Each row is a point on a landscape with many peaks, with its height.
A climber steps from a point to whichever of its 4 nearest points has the largest rise for the distance, and stops where none of them is higher. Distance is the straight distance between rows; heights are no part of it.
kepas: -17 33 10 -14 -9 11 21 -27 -26 -23 -4 -9 -16 -38 -28 32 51 18 -13 5 15 19 16 -15 -18 11 -15 -21 -3 9 1 -8 4 9 20 -20  height 70.8
ganan: 1 5 -10 13 12 12 -11 -26 32 -12 -24 4 8 10 -15 8 -23 -23 9 -11 7 5 8 3 -4 5 -1 14 -1 24 3 -4 4 -4 -6 4  height 80.1
Pidup: 23 18 -1 11 19 -6 2 -35 24 -20 -4 12 -13 -38 -15 -9 7 19 -6 -15 -8 4 29 -21 -23 -2 0 2 20 -1 17 -14 10 -3 -6 -9  height 16.6
bina: -36 -1 -31 -14 2 -30 -18 11 9 -2 9 18 17 14 2 -25 -8 -24 20 -14 17 -3 -21 20 16 -4 14 30 -3 19 27 27 6 3 -6 20  height 67.6
pavab: -2 2 -2 15 -5 26 0 -6 7 3 -36 -17 5 32 6 29 -19 -14 -8 8 4 -3 2 5 14 1 -4 8 -15 10 -23 2 -16 12 -6 0  height 82.7
Sira: -26 7 -30 1 -10 -6 -30 23 5 -6 -2 11 11 13 27 -8 -10 -21 18 -7 20 -5 -26 11 32 2 4 14 -4 19 14 23 -9 -3 -6 24  height 61.3
naf: -12 -8 27 3 -47 -6 39 32 -7 -7 -9 -20 -7 39 -9 35 22 -11 0 8 -18 -19 48 10 1 3 -29 -21 -18 -25 -32 -6 -3 11 0 -15  height 38.0
Zut: 15 -16 14 -12 41 -13 -8 -26 8 3 32 43 18 0 -11 -50 -13 36 -13 4 -3 34 -43 33 -17 -11 13 18 19 9 9 6 34 -10 19 -13  height 74.2
zur: 42 -1 12 -2 32 -20 -17 -31 24 5 21 45 3 -6 7 -42 30 42 -24 0 -15 35 -11 13 -10 -28 -1 26 17 5 12 -2 23 -3 19 -32  height 56.1
sunet: -9 34 -1 -11 0 6 16 -29 -13 -25 -10 -6 -20 -48 -27 22 38 23 -17 -2 5 13 19 -23 -20 13 -9 -13 2 0 5 -11 7 13 17 -15  height 72.8
sanul: 43 5 8 5 29 -23 -17 -30 33 7 16 42 -6 -13 9 -35 41 43 -24 0 -15 22 -3 3 -4 -32 -2 30 13 0 13 -9 19 -7 21 -27  height 28.4
zevif: -27 -28 -5 -16 24 -31 2 -9 12 6 25 23 23 8 -27 -41 -17 -7 10 -6 7 3 -33 29 -4 -11 19 32 10 5 15 22 30 -8 3 15  height 75.3
Soz: -16 10 -38 6 -25 -11 -30 41 -13 4 4 -3 4 -2 55 -24 -15 -16 29 -6 9 -5 -37 8 22 7 -6 -6 11 -4 11 16 -13 -4 10 30  height 25.2
sivu: 17 17 15 -35 38 -6 -5 -24 14 1 1 5 -28 -42 -24 21 69 39 -34 18 11 -25 22 -21 -4 -25 23 11 -27 -3 14 -8 38 -9 19 -2  height 75.9
Suse: -3 2 -10 12 14 8 -15 -23 34 -11 -16 9 11 11 -17 0 -23 -25 13 -12 12 2 9 4 -2 2 3 19 2 28 8 0 3 -7 -9 8  height 84.5
Ker: -14 8 7 -1 -68 10 18 42 -17 -14 17 -17 14 30 6 50 4 -22 17 5 -44 -15 55 3 5 36 -32 -39 -21 -34 -5 7 -28 -12 -34 -32  height 2.7
mas: 35 -4 12 -7 35 -15 -15 -28 18 4 26 45 10 -3 3 -44 15 43 -23 2 -7 42 -21 22 -13 -21 3 26 20 6 13 -2 25 -3 18 -30  height 85.5
sofun: 19 9 25 -46 45 4 -11 -28 13 14 -8 9 -15 -29 -32 30 72 35 -36 23 22 -25 28 -17 -10 -27 30 6 -36 8 10 -6 50 -15 24 -6  height 70.1
Pafe: 0 -24 1 10 -13 17 -4 55 -41 20 14 -38 0 -11 25 6 -36 -27 15 -1 2 -22 -28 -22 11 17 10 -33 -1 -19 -9 -1 -33 -6 -20 34  height 79.2
buva: -7 -6 21 4 -36 5 36 16 -8 4 -21 -21 -6 44 -7 26 10 -8 -8 11 -13 -13 38 7 -1 -3 -23 -17 -19 -20 -38 -6 -8 23 4 -15  height 85.4
gagaz: 11 27 -8 5 10 0 8 -35 10 -24 -14 3 -16 -42 -24 11 9 14 -9 -13 -4 8 25 -23 -24 9 -6 -8 17 1 8 -15 9 7 7 -10  height 33.0
Kuraf: 6 -26 -9 24 -50 -15 -17 31 -4 38 15 -35 -11 0 49 -27 -46 -39 34 -13 -21 -5 -47 -9 -7 9 -14 -24 12 -27 8 4 -29 0 8 51  height 39.9
takem: 2 -24 -7 23 -40 -8 -17 42 -13 30 15 -35 -11 -7 46 -17 -36 -32 34 -11 -11 -14 -44 -12 0 11 -7 -29 9 -25 0 2 -27 -8 4 54  height 57.0
Zimor: -10 -8 27 6 -41 -4 40 22 -7 -3 -17 -21 -10 39 -15 30 22 -11 -1 6 -12 -15 39 8 -4 0 -31 -22 -16 -16 -37 -10 -2 16 11 -13  height 38.8
gifa: -6 -10 13 -5 -33 23 27 38 -37 10 9 -21 10 39 11 21 -13 -12 4 16 -17 -13 40 0 9 14 -2 -23 -16 -22 -20 -4 -38 13 -38 -25  height 1.9
Fid: 31 13 7 3 24 -19 -7 -27 26 -8 7 22 -26 -42 -1 -15 39 43 -22 -4 -15 -2 21 -19 -9 -22 6 16 9 -7 19 -10 16 -8 6 -13  height 45.5
Tabo: 21 10 4 -29 50 -12 -16 -25 4 -2 35 46 10 4 0 -33 -17 53 -23 8 -6 49 -62 28 -14 -3 11 32 10 16 9 5 54 1 25 -22  height 77.0
Ratop: -17 3 -21 7 -3 14 -25 19 3 -3 -13 0 4 18 28 5 -13 -17 12 0 19 -5 -23 8 35 3 4 11 -12 21 4 17 -18 -5 -10 21  height 75.8
Tusu: -2 -23 6 0 -8 30 11 51 -52 18 10 -33 10 4 20 12 -33 -21 7 8 2 -16 -7 -17 16 20 14 -28 -5 -15 -13 -1 -39 1 -33 10  height 47.8
Nume: -4 12 3 12 -15 7 27 -21 -3 -5 -37 -18 -6 10 -25 30 4 -8 -9 -2 4 7 13 -6 -19 5 -24 -17 2 3 -32 -13 4 19 26 -12  height 70.3
Bab: 24 11 13 -31 41 -8 -8 -29 25 11 -3 14 -26 -37 -19 21 73 41 -35 16 11 -25 15 -20 -2 -32 22 16 -24 3 11 -9 42 -20 26 -2  height 73.5
gisum: 1 -24 12 -4 30 -15 -4 -21 18 2 26 32 22 0 -24 -52 -14 7 3 -5 6 18 -15 28 -18 -9 15 16 20 11 17 5 23 -16 3 -1  height 72.3
zusi: 27 -12 13 8 31 -11 -7 -31 25 -6 18 38 11 -11 -12 -46 0 21 -5 -10 -7 21 6 13 -18 -16 7 12 24 8 17 -6 19 -14 -1 -14  height 53.3
kidog: -6 -6 13 8 -23 18 25 10 -9 10 -28 -22 1 44 6 27 -5 -10 -8 14 -9 -12 25 8 8 -2 -6 -5 -19 -13 -34 -5 -20 25 -8 -15  height 62.1
toz: -7 6 17 6 -29 -2 35 -7 -10 -5 -33 -18 -8 17 -24 31 19 -10 -8 1 1 3 17 -3 -17 0 -32 -25 -2 -1 -37 -13 3 15 27 -14  height 53.7
Zer: -5 -17 1 6 -6 32 0 41 -36 14 -3 -24 5 9 31 11 -25 -8 -1 11 8 -16 -15 -8 26 9 14 -17 -7 -6 -15 3 -36 0 -29 14  height 75.7
gat: -19 -27 -1 -14 34 -25 6 -20 3 11 26 25 15 1 -22 -42 -25 20 9 3 -1 10 -62 33 -11 -7 20 30 19 -2 1 19 47 -9 19 10  height 82.1
gez: 16 -8 10 -20 45 -10 -12 -24 4 3 31 44 17 3 -6 -42 -13 45 -21 9 -3 43 -53 34 -15 -8 13 27 13 11 6 7 44 -6 24 -19  height 76.9
Defon: -14 14 20 -2 -28 0 35 -16 -26 -16 -15 -16 -10 -13 -30 37 46 5 -9 2 15 19 11 -10 -20 4 -34 -35 5 8 -23 -11 4 2 27 -16  height 63.7
Fegi: 15 20 -8 13 13 3 3 -38 22 -20 -18 5 -6 -26 -22 5 -6 6 0 -14 -3 8 25 -16 -23 9 -8 -3 18 7 7 -17 9 3 0 -8  height 23.0
gukov: -25 -18 -9 -10 19 -25 -5 -5 20 -1 18 23 19 10 -21 -33 -14 -21 11 -9 15 2 -14 21 -1 -7 15 30 5 15 22 18 17 -8 -6 17  height 72.4
Bok: -30 14 -39 -6 -13 -21 -32 32 -6 -3 6 7 10 11 36 -20 -12 -18 24 -11 16 -5 -30 12 27 4 3 11 1 10 19 23 -6 2 5 23  height 43.7
Nilu: -1 -25 4 -7 -14 18 11 58 -59 22 21 -43 10 -4 5 22 -41 -42 20 -6 1 -14 -9 -24 6 30 9 -33 -8 -18 -4 -4 -38 3 -29 16  height 51.5
zabop: 4 -15 -18 21 -44 -12 -23 34 -8 30 14 -28 -3 -1 53 -34 -37 -30 36 -8 -14 -2 -46 1 0 9 -15 -23 17 -23 6 6 -22 -3 19 44  height 27.6
bibov: -27 1 -25 -8 2 -12 -24 7 19 -9 2 14 16 19 1 -13 -11 -30 20 -9 20 1 -15 14 20 -1 9 28 -5 26 21 22 1 -4 -11 22  height 74.5
zife: 22 0 3 13 24 -8 -5 -29 32 -17 4 23 3 -17 -17 -25 -7 8 2 -16 -4 10 21 -3 -22 -3 2 7 21 10 16 -13 10 -14 -9 -7  height 31.5
pov: -5 -9 18 7 -29 16 29 17 -14 9 -19 -22 -1 46 6 24 -6 -12 -10 16 -11 -13 33 6 7 -2 -9 -11 -20 -15 -35 -2 -20 24 -14 -16  height 57.5
Movir: 27 19 4 -7 26 -19 -5 -27 24 -6 6 16 -31 -43 -6 -2 52 45 -25 2 -10 -11 19 -21 -5 -22 10 18 -1 -8 20 -10 22 -8 8 -10  height 54.6
bosez: -11 -8 29 7 -37 -6 40 14 -8 -6 -22 -18 -11 31 -22 32 24 -11 -3 5 -3 -11 32 6 -7 -2 -33 -24 -11 -10 -37 -10 4 14 19 -14  height 22.7
zifip: 1 10 -10 16 7 17 -1 -28 26 -8 -36 -7 1 11 -19 20 -21 -21 4 -10 3 4 10 -5 -6 6 -10 6 -1 17 -9 -5 2 4 2 2  height 78.0
nugu: -7 3 -32 10 -37 -10 -28 37 -11 19 11 -18 1 -3 59 -34 -29 -23 35 -8 -5 0 -43 8 6 9 -13 -16 17 -17 8 14 -15 0 24 34  height 21.8
Pabu: -5 -17 -3 12 -9 23 -10 49 -32 14 2 -27 0 -4 37 3 -24 -13 11 6 8 -20 -33 -11 25 12 9 -23 0 -13 -10 4 -31 -11 -19 29  height 86.7
bib: 12 11 -7 14 17 4 -5 -35 32 -19 -13 7 1 -14 -22 0 -16 -7 7 -17 1 8 24 -10 -19 7 -3 6 13 14 8 -12 10 -5 -3 -1  height 39.5
rebe: -35 5 -39 -17 -3 -42 -15 20 -2 2 11 12 13 12 14 -31 -14 -18 20 -14 12 -6 -27 19 18 -4 14 27 4 7 27 31 13 10 -1 19  height 54.2
savo: -8 -1 3 -9 -49 18 22 40 -43 7 26 -22 18 33 6 30 -15 -29 24 9 -29 -9 46 -6 5 35 -15 -37 -12 -19 -7 -1 -45 -4 -40 -36  height 3.0
zoru: 1 35 -5 -8 8 0 12 -29 -3 -23 -6 -4 -19 -51 -22 18 30 28 -16 -3 0 4 22 -26 -21 7 -3 -7 6 -4 12 -11 12 11 9 -13  height 68.6
viz: -5 24 0 4 -12 4 22 -32 -6 -16 -31 -10 -10 -19 -29 29 17 3 -9 -6 4 13 12 -16 -25 11 -21 -20 11 5 -16 -13 4 15 25 -12  height 58.2
Zoma: 6 25 -9 7 4 6 13 -37 12 -19 -24 -3 -11 -27 -27 18 3 8 -5 -12 -4 7 21 -21 -27 13 -11 -10 14 4 -1 -17 7 11 10 -11  height 47.5
kat: -19 -6 -16 -3 11 -8 -20 -8 28 -6 3 16 17 15 -14 -14 -14 -30 20 -12 19 -1 -6 15 9 -1 10 28 -2 26 19 15 3 -9 -11 18  height 78.1
govu: -30 14 -45 -14 -12 -40 -21 29 -8 3 11 5 14 10 33 -37 -16 -17 24 -13 6 -3 -29 19 20 -2 9 17 11 -1 25 29 8 16 7 16  height 38.1
Ludal: -2 32 12 -30 23 0 2 -24 -5 -12 6 -2 -28 -54 -26 22 57 34 -26 12 6 -6 31 -21 -9 -6 14 6 -24 -4 21 -8 23 6 14 -10  height 75.4
fisum: 9 -25 16 -7 35 -13 -5 -25 13 5 29 37 21 1 -20 -54 -12 21 -6 0 1 26 -25 28 -17 -13 16 16 19 11 12 5 27 -13 11 -6  height 71.7
rov: -3 4 5 12 -16 15 22 -16 3 3 -41 -20 -3 30 -15 31 -6 -12 -8 3 -2 -2 16 1 -5 0 -18 -9 -7 -4 -35 -9 -5 21 15 -11  height 79.0
gatu: -5 -5 1 11 -6 31 4 9 -8 9 -30 -19 4 35 19 23 -20 -9 -10 12 3 -9 2 6 24 1 5 1 -16 3 -24 2 -24 14 -17 -3  height 82.2
foto: 3 -12 -2 4 21 -6 -9 -26 36 -9 5 20 17 0 -25 -25 -18 -16 14 -15 10 10 8 10 -15 -1 6 15 13 21 18 -1 10 -17 -10 5  height 74.8
zafe: -4 -9 -4 12 -6 33 -4 16 -12 4 -24 -17 7 26 26 20 -23 -8 -7 14 7 -12 -9 2 30 3 8 0 -14 6 -20 9 -28 7 -20 7  height 82.0
kap: 9 26 10 -20 28 -8 0 -26 10 -10 3 5 -31 -55 -17 14 55 41 -29 6 0 -13 25 -23 -6 -15 16 14 -15 -9 20 -9 23 0 13 -9  height 72.2
tel: -10 1 -10 11 -3 27 -16 14 -1 0 -23 -11 7 23 27 17 -18 -11 1 8 15 -9 -16 5 33 3 9 7 -13 17 -11 10 -22 -2 -17 15  height 86.3
rumim: -11 -21 1 -19 38 -16 3 -23 1 7 31 34 14 1 -21 -43 -28 33 0 6 -3 19 -65 34 -14 -5 18 26 17 1 2 14 46 -11 25 5  height 87.8
nevep: 28 6 4 11 25 -9 -4 -33 31 -18 4 23 -9 -31 -10 -23 6 22 -6 -12 -10 10 22 -11 -19 -8 2 7 20 4 16 -15 11 -10 -5 -12  height 7.8
bufo: 10 30 1 -8 20 -5 3 -29 9 -22 0 4 -26 -55 -15 11 35 35 -20 -3 -6 -4 26 -24 -15 -6 7 5 2 -8 22 -12 14 4 5 -8  height 67.9
tate: 9 -2 4 -24 48 -10 -7 -24 0 -2 31 41 10 4 -8 -39 -26 48 -17 12 -6 40 -66 35 -14 -2 13 28 16 11 4 9 51 -8 30 -12  height 79.4
Gasod: -33 -6 -24 -10 6 -23 -17 7 16 -3 10 18 19 14 -6 -24 -10 -25 20 -12 21 -2 -18 18 15 -3 11 31 -1 22 25 23 6 -3 -6 18  height 70.7
kor: -15 2 25 1 -32 -4 38 -3 -21 -14 -20 -17 -13 3 -32 35 42 -1 -6 2 10 7 15 -6 -17 0 -40 -36 3 5 -33 -13 6 4 28 -14  height 47.0
bora: -21 7 -28 3 -9 3 -31 30 0 -5 -4 3 6 10 39 -7 -10 -15 17 -2 20 -5 -29 10 32 5 3 7 -5 18 9 20 -16 -6 -4 26  height 61.8
zunod: 24 17 6 -12 29 -20 -7 -24 27 2 4 17 -34 -44 -8 3 60 45 -28 8 -5 -17 16 -22 -4 -28 13 19 -10 -6 19 -10 28 -12 17 -7  height 52.0
tupe: -12 2 -16 10 -6 22 -23 22 -4 -1 -18 -6 5 18 33 7 -18 -14 5 6 18 -5 -24 5 38 5 5 6 -9 15 -4 13 -22 -5 -14 20  height 81.8
Puv: 3 32 4 -18 19 -2 7 -25 0 -20 0 0 -27 -57 -20 19 47 36 -25 5 0 -3 24 -25 -16 -3 10 4 -7 -5 19 -10 16 8 10 -12  height 73.3
fuger: 16 -19 17 2 32 -13 -8 -26 22 -1 22 35 15 -8 -19 -50 -7 12 0 -10 1 22 -7 23 -19 -12 11 12 24 11 17 -3 20 -16 1 -7  height 67.4
Votem: -4 -2 -9 12 -2 30 -10 5 3 3 -30 -15 6 29 19 23 -21 -13 -6 8 11 -8 -10 4 27 2 3 9 -16 13 -15 4 -21 5 -18 5  height 84.0
moz: -18 -22 -3 -8 21 -18 -7 -13 23 -3 15 26 22 8 -26 -35 -16 -17 15 -11 14 6 -9 19 -5 -8 13 26 7 19 21 12 16 -11 -7 14  height 72.1
puzu: -11 -7 32 2 -37 -10 43 13 -15 -14 -18 -20 -12 20 -28 37 38 -7 -4 4 2 -6 29 -1 -10 -2 -41 -35 -5 -2 -34 -12 9 1 25 -12  height 22.9
leril: 40 6 8 6 27 -22 -13 -28 32 0 11 35 -14 -26 6 -27 40 44 -21 -1 -17 10 10 -4 -8 -29 0 23 15 -4 17 -10 15 -9 11 -20  height 32.4
Luv: -34 -10 -21 -13 12 -27 -12 3 16 -2 14 19 19 13 -12 -29 -14 -23 16 -12 17 -1 -17 20 7 -6 14 32 1 18 23 24 13 -3 -8 20  height 70.6
Dusul: -7 -31 8 -12 32 -21 1 -20 10 7 27 33 24 2 -27 -48 -18 11 0 2 2 17 -37 33 -14 -8 18 21 19 5 10 14 34 -12 12 5  height 76.1
fumu: -8 0 8 -8 -50 16 24 39 -35 4 21 -19 13 38 6 29 -11 -21 14 13 -32 -12 51 -1 8 27 -15 -31 -16 -24 -14 0 -39 4 -41 -32  height 2.9
vige: -2 -31 4 5 -18 6 2 58 -43 23 17 -46 -4 -12 13 14 -45 -43 24 -14 -4 -24 -27 -28 1 28 2 -35 -6 -24 -4 -2 -32 1 -19 40  height 73.1
siguf: 37 11 7 1 26 -21 -9 -29 33 3 8 26 -27 -37 3 -16 47 43 -24 -1 -13 0 16 -13 -4 -30 6 22 5 -6 18 -11 18 -8 13 -16  height 43.8
pozan: -7 -3 15 10 -25 7 30 2 -4 5 -33 -22 -4 36 -10 29 4 -12 -11 8 -6 -7 23 6 1 -2 -19 -10 -12 -10 -39 -8 -8 24 10 -14  height 70.5
fisin: 28 3 8 -20 46 -9 -16 -27 10 3 29 47 14 3 3 -36 0 47 -27 8 -10 51 -45 27 -13 -13 10 31 10 15 11 3 41 5 24 -27  height 75.6
Ber: -12 -7 17 -2 -48 5 34 36 -18 1 9 -17 2 42 5 28 5 -11 7 14 -26 -17 54 5 6 12 -15 -22 -23 -28 -25 -5 -23 13 -27 -26  height 38.9
Guro: 1 2 2 17 -9 22 13 -11 6 5 -42 -19 0 32 -4 30 -14 -14 -10 5 3 -3 11 4 6 2 -11 1 -11 4 -32 -6 -9 18 2 -6  height 81.7
vider: -13 -7 -10 2 16 -4 -17 -15 32 -10 1 17 17 11 -20 -15 -18 -27 19 -12 17 5 3 12 -1 -2 9 22 2 27 19 7 7 -11 -11 11  height 79.7
Mubud: -11 -9 19 3 -42 9 33 29 -15 4 -4 -19 -2 45 5 26 1 -10 0 12 -20 -18 47 6 7 4 -13 -19 -23 -25 -31 -6 -20 19 -17 -24  height 44.7
zaban: -5 8 7 12 -20 6 28 -18 -1 -3 -40 -18 -7 15 -23 32 6 -7 -8 2 1 4 16 -5 -16 5 -28 -16 -4 -2 -31 -13 2 18 24 -12  height 70.9
vobeg: -15 -7 28 1 -53 -6 33 44 -4 -16 2 -17 -5 32 -9 43 28 -12 7 5 -26 -23 56 9 3 11 -34 -24 -23 -28 -24 -3 0 2 -6 -17  height 27.5
gusub: -7 20 4 3 -17 4 29 -24 -15 -14 -27 -12 -11 -13 -30 31 22 1 -8 -3 8 14 11 -13 -25 8 -28 -27 9 5 -21 -16 6 14 27 -14  height 54.3
Para: 37 13 4 -1 27 -26 -14 -28 34 8 10 31 -25 -30 2 -11 60 46 -28 7 -14 -1 5 -13 -2 -37 4 27 2 -3 16 -8 26 -13 22 -15  height 44.0
Patas: 0 -30 0 18 -31 -7 -6 52 -24 26 14 -43 -12 -12 26 4 -44 -45 29 -20 -11 -21 -37 -25 -4 20 -4 -31 0 -29 4 1 -26 -1 -13 53  height 72.0
Pufi: -6 -8 6 -9 -36 22 24 39 -44 8 19 -23 16 32 9 23 -19 -21 15 12 -19 -12 42 -4 6 25 -3 -31 -14 -22 -12 -4 -46 6 -42 -28  height 3.7
Fuz: -1 -13 7 -9 -23 26 22 45 -53 15 17 -28 13 24 12 17 -25 -23 11 13 -11 -12 26 -7 10 20 6 -30 -10 -18 -13 -5 -46 7 -40 -20  height 11.6
mobos: 37 6 9 10 26 -20 -8 -30 29 -8 12 30 -14 -29 1 -27 28 35 -16 -7 -14 9 18 -8 -13 -22 1 15 19 -4 18 -13 14 -11 0 -18  height 31.2
fimab: -20 -30 0 -15 26 -27 4 -16 7 9 28 27 24 7 -31 -44 -22 6 6 -1 5 8 -42 31 -8 -11 20 28 15 4 13 19 36 -10 10 11  height 78.5
dite: 34 -2 11 12 26 -14 -6 -31 29 -9 12 34 -2 -21 -6 -37 12 30 -8 -8 -8 14 14 0 -18 -17 5 11 23 3 18 -10 12 -14 -2 -16  height 27.3
giv: -34 -16 -18 -19 9 -35 -5 2 11 4 18 19 21 14 -15 -33 -13 -20 18 -12 12 -5 -26 24 8 -9 18 32 4 9 22 27 18 0 -2 19  height 69.3
nub: -8 -8 -8 12 -6 27 -17 32 -22 4 -9 -15 3 11 41 10 -21 -8 4 10 13 -15 -28 -1 36 6 11 -8 -6 2 -12 10 -27 -8 -20 20  height 74.7
valu: -13 -4 -15 4 9 5 -22 -11 29 -9 -12 10 13 16 -8 -3 -19 -31 17 -9 18 1 -3 11 11 0 4 23 -6 30 12 9 -1 -9 -12 16  height 79.6
Nuba: -10 -1 -22 12 -18 11 -28 39 -18 8 0 -10 2 0 51 -8 -17 -12 18 1 13 -12 -39 1 30 8 -1 -11 3 2 -3 11 -22 -12 0 30  height 67.5
Fopos: -9 35 7 -25 12 5 9 -28 -13 -20 6 -7 -23 -53 -27 26 54 31 -22 7 7 7 26 -20 -16 4 5 -3 -15 0 17 -6 11 12 15 -15  height 75.5
tubo: -35 -4 -37 -21 1 -49 -3 12 -1 7 16 12 15 13 0 -36 -15 -13 19 -15 7 -8 -33 21 11 -9 18 33 9 0 25 32 26 15 -3 20  height 42.4
Zaf: 8 -4 0 10 19 1 -9 -31 36 -14 -1 18 9 -5 -25 -17 -19 -13 12 -16 6 8 19 2 -16 -1 2 12 15 19 16 -8 10 -14 -10 3  height 65.7
rop: -22 5 -25 2 0 2 -27 10 14 -6 -9 8 9 19 14 0 -13 -24 18 -4 20 -1 -16 12 26 2 4 22 -11 25 13 18 -9 -6 -12 20  height 72.7
kun: -2 -11 8 7 -13 33 14 21 -20 12 -20 -24 6 35 21 20 -19 -5 -11 18 -1 -13 10 2 21 1 8 -7 -14 -5 -27 1 -33 16 -28 -6  height 76.2
nin: 1 22 -6 10 -5 9 17 -32 5 -12 -35 -13 -8 -10 -26 28 0 -3 -5 -9 2 11 16 -14 -22 12 -17 -13 11 4 -15 -16 7 13 19 -11  height 66.4
natof: -14 -1 -18 10 -6 20 -25 30 -12 1 -11 -9 5 10 38 5 -18 -10 8 6 17 -11 -31 4 38 8 6 -1 -6 10 -4 14 -22 -10 -12 26  height 76.0
Lomi: -3 -15 9 2 -12 31 15 35 -39 16 -6 -27 10 27 20 15 -25 -7 -3 19 -3 -14 9 -4 22 8 11 -15 -11 -14 -24 -2 -38 8 -33 -4  height 55.0
naduz: -5 -11 -20 20 -29 1 -26 44 -17 16 8 -20 -4 -7 53 -19 -26 -17 29 -4 -1 -9 -43 -7 14 9 -6 -27 10 -15 -4 4 -20 -13 6 43  height 59.1
futil: 22 24 2 -6 22 -14 -1 -27 17 -17 2 11 -28 -51 -8 -2 41 41 -22 -3 -8 -8 24 -25 -12 -14 9 10 4 -8 20 -12 15 -1 3 -8  height 61.6
Defa: 44 -1 14 5 31 -20 -13 -30 27 4 18 42 0 -12 7 -40 26 41 -20 -2 -12 30 -2 11 -10 -26 0 25 18 5 13 -8 20 -7 15 -27  height 44.9
megog: -11 5 4 -1 -60 11 20 38 -28 -4 23 -15 14 37 8 39 -3 -24 18 8 -37 -12 55 -2 5 32 -23 -38 -18 -29 -10 2 -34 -6 -38 -35  height 2.8
gizi: -5 -11 12 4 -20 26 22 26 -26 14 -11 -23 6 41 17 21 -14 -9 -7 19 -8 -16 24 3 15 1 1 -12 -18 -18 -28 -3 -33 18 -28 -14  height 62.5
rud: -2 -12 4 -14 -33 22 17 45 -58 17 27 -30 19 23 0 24 -31 -35 25 6 -14 -5 27 -11 6 32 -2 -35 -9 -15 -7 -4 -49 -2 -37 -22  height 1.7
Veku: -5 -14 9 -3 -14 30 20 37 -43 15 4 -27 11 27 18 15 -25 -12 0 15 -4 -15 16 -5 17 13 13 -22 -11 -15 -19 -2 -44 11 -36 -12  height 35.2
Midit: -3 29 -3 0 -3 6 20 -33 -7 -20 -21 -6 -13 -32 -28 26 17 9 -10 -6 5 12 15 -18 -27 10 -16 -19 10 4 -7 -15 9 12 20 -13  height 56.0
gasi: 9 13 -11 14 7 11 -4 -34 27 -12 -32 -1 2 -4 -22 13 -20 -15 4 -10 3 5 17 -8 -14 8 -6 3 8 18 -3 -11 5 5 1 0  height 68.5
gef: 43 5 5 -7 33 -20 -23 -29 27 12 21 49 0 -6 11 -31 39 43 -27 2 -14 39 -17 13 -9 -29 -4 35 13 6 14 -3 29 3 25 -34  height 45.7
kek: -8 35 18 -36 19 11 2 -25 -16 -14 6 -8 -20 -48 -30 27 67 29 -21 15 13 2 35 -17 -9 -4 12 5 -29 1 18 -5 19 8 14 -17  height 77.8
pivi: 2 27 23 -45 34 8 -4 -26 -2 -5 7 -6 -20 -41 -31 30 67 32 -28 17 17 -13 36 -16 -6 -17 23 6 -36 4 18 -6 33 2 15 -13  height 86.8
ger: 26 -17 17 -2 35 -14 -10 -26 18 0 26 43 14 -2 -7 -51 3 31 -9 0 -5 31 -13 22 -18 -16 7 15 23 9 13 0 21 -13 7 -18  height 66.8
Keb: 41 0 10 9 28 -22 -12 -29 27 -4 15 37 -8 -23 3 -35 26 39 -20 -6 -13 19 10 1 -13 -26 0 17 19 1 18 -10 14 -9 4 -20  height 83.9
ridib: -3 -10 2 9 -6 36 2 27 -23 10 -19 -24 6 26 29 18 -23 -6 -7 15 6 -13 -6 0 28 4 13 -7 -14 -1 -22 3 -34 7 -26 3  height 78.3
lemar: 11 -14 7 7 25 -6 -8 -27 32 -8 12 24 13 -4 -24 -37 -15 -5 9 -13 3 12 9 10 -18 -6 7 11 18 15 18 -3 12 -18 -8 2  height 69.0
kofab: 1 -24 -5 19 -28 0 -15 50 -25 25 12 -35 -9 -14 36 -6 -36 -30 28 -11 -5 -20 -40 -18 5 17 -3 -32 5 -26 -5 1 -25 -10 -6 51  height 67.0
Gub: 0 8 -11 13 9 16 -12 -21 30 -8 -29 -3 6 18 -14 16 -23 -22 7 -9 9 4 6 3 4 4 -2 13 -4 22 -4 -3 -1 0 -6 5  height 79.5
rafu: 4 -31 0 23 -41 -15 -10 43 -9 33 15 -41 -17 -6 36 -8 -43 -46 30 -18 -16 -18 -41 -22 -5 15 -9 -31 0 -29 8 -1 -26 -1 -7 57  height 88.9
Mipa: -9 2 -13 12 -1 22 -17 2 10 -2 -23 -6 7 25 16 18 -18 -18 3 1 15 -4 -10 7 29 3 5 15 -13 22 -5 10 -18 -4 -10 13  height 83.4
zit: -17 25 14 -7 -19 4 29 -25 -27 -21 -6 -12 -13 -27 -30 35 49 10 -9 6 15 21 9 -12 -19 9 -29 -31 4 10 -12 -8 5 5 26 -18  height 69.1
Venin: 3 16 -8 16 -2 14 9 -31 14 -10 -41 -13 -4 6 -23 26 -14 -12 -2 -7 2 5 12 -7 -16 10 -13 -5 6 8 -19 -12 2 13 13 -7  height 76.3
patob: -4 -9 -3 10 -6 35 -6 29 -23 9 -15 -20 5 18 32 15 -19 -7 -3 12 9 -13 -14 -2 32 5 12 -6 -11 3 -18 6 -32 1 -24 12  height 78.9
monam: -1 -26 3 0 -12 19 7 57 -51 20 18 -43 7 -5 13 14 -40 -37 20 -4 0 -20 -17 -25 7 28 11 -33 -6 -21 -6 -3 -35 -2 -25 28  height 84.7
vilo: 2 6 -6 15 -5 21 3 -21 15 -1 -41 -14 3 22 -9 28 -18 -19 -3 -1 5 1 9 -1 0 4 -8 5 -5 13 -22 -6 -6 14 6 -5  height 81.4
Bon: -9 -6 -13 16 -11 20 -19 41 -23 7 -1 -16 2 -2 47 0 -20 -10 9 5 13 -14 -35 -4 32 11 6 -16 0 -2 -9 8 -27 -12 -11 31  height 79.3
lem: -9 2 -28 13 -29 -6 -28 43 -14 11 6 -11 1 -6 59 -23 -21 -17 31 -3 6 -6 -43 2 17 8 -5 -17 11 -10 5 10 -18 -10 15 35  height 39.4
dov: 31 12 2 -11 29 -24 -11 -28 37 11 5 25 -30 -36 -2 -1 68 44 -31 7 -6 -15 7 -17 1 -38 6 27 -6 -3 13 -10 31 -21 26 -8  height 49.8
tevin: 14 24 -3 1 16 -5 7 -34 14 -24 -4 8 -21 -47 -17 5 19 28 -13 -12 -8 2 27 -24 -21 1 1 1 14 -7 17 -15 10 3 3 -10  height 46.8
Kub: -5 -13 -13 16 -18 13 -19 49 -26 14 4 -25 1 -7 48 -4 -26 -14 18 2 7 -17 -40 -11 19 12 2 -25 5 -13 -9 4 -28 -14 -5 40  height 79.1

Call two points neighbours if one is among the 4 nearest of the other. Go from one point of each pair to the other, from neighbour to neighbour, staying as high as possible. Name the lowest point that can't be avoided.
Pabu and Suse: natof
Pabu and Keb: Defa
mas and buva: pozan
Suse and rumim: moz
mas and rafu: Patas
rumim and mas: fisin
Pabu and monam: Pafe
Suse and tel: zifip

For each start below, name the point where the climber stops.
zusi: rumim
tubo: rumim
Luv: rumim
zaban: tel
rebe: Suse
Bok: tel
Zoma: tel
savo: tel
nevep: Suse
zit: pivi
Gasod: Suse
Pidup: pivi
govu: Suse
zoru: pivi

Two climbers start at each pair of points below. Name the first point that both come to, or write -.
siguf and gagaz: kek
Fegi and Nume: pavab
Fid and zunod: kap
toz and gusub: rov
